Points on a hilly landscape, in no order, each with its height.
From any point a ball rolls to the lowest of the 5 points nearest to it. It stops when none of these is lower. Distance is the straight distance between rows; heights are no part of it.
(126) height 4.72: 149  98 105 129 140 140 120 145 135 131 135 134
(151) height 1.57: 102 179 159 161 101 126 145 110 109 159  91 116
(665) height 2.47:  98 120 126 170 137 145 121 108  91 158 102 128
(653) height 5.89: 164 137 114 124 107 127 139 167 152 137 142 128
(670) height 2.93: 136 102 125  88 157 118 112 127 152  81 154 137
(372) height 5.14: 144 151 130 107 103 115 130 145 153 120 140 124
(839) height 1.27: 139 114 132  77 148 107 120 128 166  75 160 133
(49) height 5.95:  98 140 138 144 123 127 120 105 111 132 118 121
(128) height 3.14: 158  70 106  86 178 128 122 126 153  80 167 155
(257) height 4.73: 187 114 107 107 129 119 153 168 178 114 169 149
(863) height 1.60: 101 204 171 129  86 116 143 100 126 140 105 116
(470) height 2.65: 117 190 156 132  83 122 144 119 125 147 111 119
(445) height 6.37:  69 152 156 151 144 126 119  75  96 125 105 118
(558) height 2.51: 146  92 118  78 168 120 124 131 161  74 163 143
(759) height 1.06: 113 150 136 166 107 137 143 130  98 164 103 115
(846) height 0.79: 153 128 125  93 129 112 124 141 160  97 154 133
(677) height 4.78: 142  85 110 107 157 134 104 124 133 104 147 142
(192) height 0.67: 121 123 123 148 119 136 121 136 112 146 116 125
(215) height 4.08:  93 113 133 152 143 137 104  96  98 136 108 130
(668) height 6.25: 109 104 126 125 146 136 103 103 109 114 124 127
(91) height 7.32: 115 129 129 130 123 128 115 121 123 123 127 126
(435) height 1.85: 112 188 153 154  89 123 152 124 112 161  98 111
(782) height 4.30: 101 168 153 139 104 122 128 106 122 137 118 119
(278) height 1.35: 165 127 124  88 133 112 136 148 181  89 167 143
(574) height 6.24: 102 146 142 133 122 126 117 107 110 126 117 121
(212) height 1.62: 161 109 123  89 145 111 129 143 171  84 164 141
(331) height 3.20: 141  80 119  80 176 121 110 122 149  72 154 143
(610) height 2.13: 147 149 137  81 114 111 130 141 175  90 154 128
(827) height 6.40:  78 161 162 137 124 119 126  84 113 125 111 118
(271) height 3.94: 132  71 115  84 180 128 107 114 133  81 149 141
(360) height 1.41: 134 130 120 158 109 136 138 154 108 164 112 116
(659) height 2.85: 160  94 112 102 154 126 124 142 153  96 157 147
(377) height 2.15: 128 173 146 170  86 131 173 160  95 190  90 104
(546) height 7.50: 103 136 138 112 133 115 105 109 131 104 133 124
(563) height 3.12: 127 103 112 157 131 145 119 135 101 156 112 129
(718) height 6.50: 118  89 109 137 152 143  96 111 102 133 122 131
(272) height 1.52: 120 141 133 154 110 135 138 141 107 163 108 117
(21) height 2.41:  91 193 167 145 104 119 147  89 115 144  97 116
(885) height 6.84:  88 129 145 112 143 120 105  95 113 102 129 120
(638) height 1.92: 110 207 170 152  87 124 164 112 112 170  89 113
(263) height 1.51:  89 159 147 182 124 136 147 102  94 167  91 118
(799) height 5.10:  92 158 149 155 118 130 132  97 110 142 107 118
(246) height 0.48: 166 110 101 131 126 133 135 162 147 137 138 133
(407) height 4.75: 161  83  96 129 146 142 124 147 134 136 143 142
(153) height 5.61: 134 125 118 114 123 124 119 137 140 118 139 125
(521) height 5.93: 104 160 149 115 109 114 120 109 130 115 130 121
(114) height 3.97: 166  53  97 106 177 143 120 125 137 111 147 160
(654) height 4.58: 161 121 108 138 110 137 142 177 134 157 131 118
(801) height 1.38: 121 160 135 161  96 131 146 140 109 170 106 111
(213) height 4.23: 171  71  91 122 156 144 129 142 134 127 148 149
(286) height 3.35: 138 109 104 151 124 141 123 152 113 154 119 125
(559) height 3.65: 180  65  96 106 169 139 135 141 152 103 160 164
(530) height 4.56: 191 100  98 119 140 131 151 171 168 126 160 148
(834) height 3.28: 131 135 134  90 123 109 117 130 155  92 150 127
(724) height 2.91: 132 143 125 143 101 129 135 149 126 154 115 120
(429) height 4.71: 152 155 125 136  95 129 140 164 137 154 122 119
(75) height 5.25: 144  76 100 117 161 139 106 127 126 115 142 138
(818) height 4.07: 181  90  96 111 152 131 140 156 161 117 162 154
(437) height 5.43:  82 125 144 145 144 130 110  88  97 128 116 127
(528) height 4.38: 131  89 122  89 164 123 105 117 134  85 148 135
(584) height 5.65:  76 144 145 162 135 134 127  82  95 139 106 122
(751) height 5.52: 144 152 129 123  93 124 137 148 142 140 129 117
(161) height 2.04: 113 182 151 168  87 127 167 139 102 184  90 107
(824) height 2.03:  97 122 129 192 134 151 135 116  74 181  86 125
(57) height 0.56: 159 128 120 107 121 120 131 146 165 116 150 136
(432) height 2.22: 115 122 118 165 123 143 126 135  98 165 104 119
(920) height 3.89: 165 107 106 111 135 126 131 153 162 113 153 146
(365) height 6.58: 128 107 119 120 134 129 113 129 127 120 136 128
(710) height 0.85: 158 132 130  73 133 107 139 141 183  72 171 142
(549) height 6.71: 127 164 139 121  96 117 131 134 137 131 124 118
(868) height 1.31: 100 167 148 172 102 134 152 122 101 168  94 116
(739) height 1.67: 135 148 128 155  97 134 149 159 107 173 107 108
(282) height 5.82: 130 150 133 120 106 125 122 133 139 127 131 123
(95) height 3.18: 136  80 125  64 188 114 120 124 155  54 160 146
(20) height 5.29: 152  93 103 120 143 135 120 142 138 122 143 137
(690) height 7.35:  85 157 155 126 124 116 116  92 115 114 118 120
(872) height 4.55: 149 122 112 140 117 136 132 158 132 144 128 127
(96) height 2.49: 119 167 141 140  92 126 139 133 123 150 105 115
(396) height 1.46: 104 100 130 102 160 127 103 106 119  91 135 127
(44) height 1.74:  88 136 141 186 132 141 139  97  83 167  88 121
(3) height 5.62: 142  83 101 141 145 146 112 135 117 138 130 134
(655) height 6.76:  78 137 148 132 142 124 111  86 103 116 118 122
(553) height 3.62: 122 146 130 140 103 128 122 136 118 145 119 117

Write out the way that a ball takes from each point below.
(331): (558), (839), (846), (57)
(834): (846), (57)
(638): (151), (868), (759)
(21): (151), (868), (759)
(549): (96), (801), (759)
(365): (126), (246)
(677): (659), (212), (846), (57)
(282): (553), (192)
(3): (126), (246)

For each start below, name the point where the ball stops.
(665): (759)
(95): (57)
(114): (57)
(435): (759)
(655): (759)
(377): (759)
(610): (57)
(718): (192)
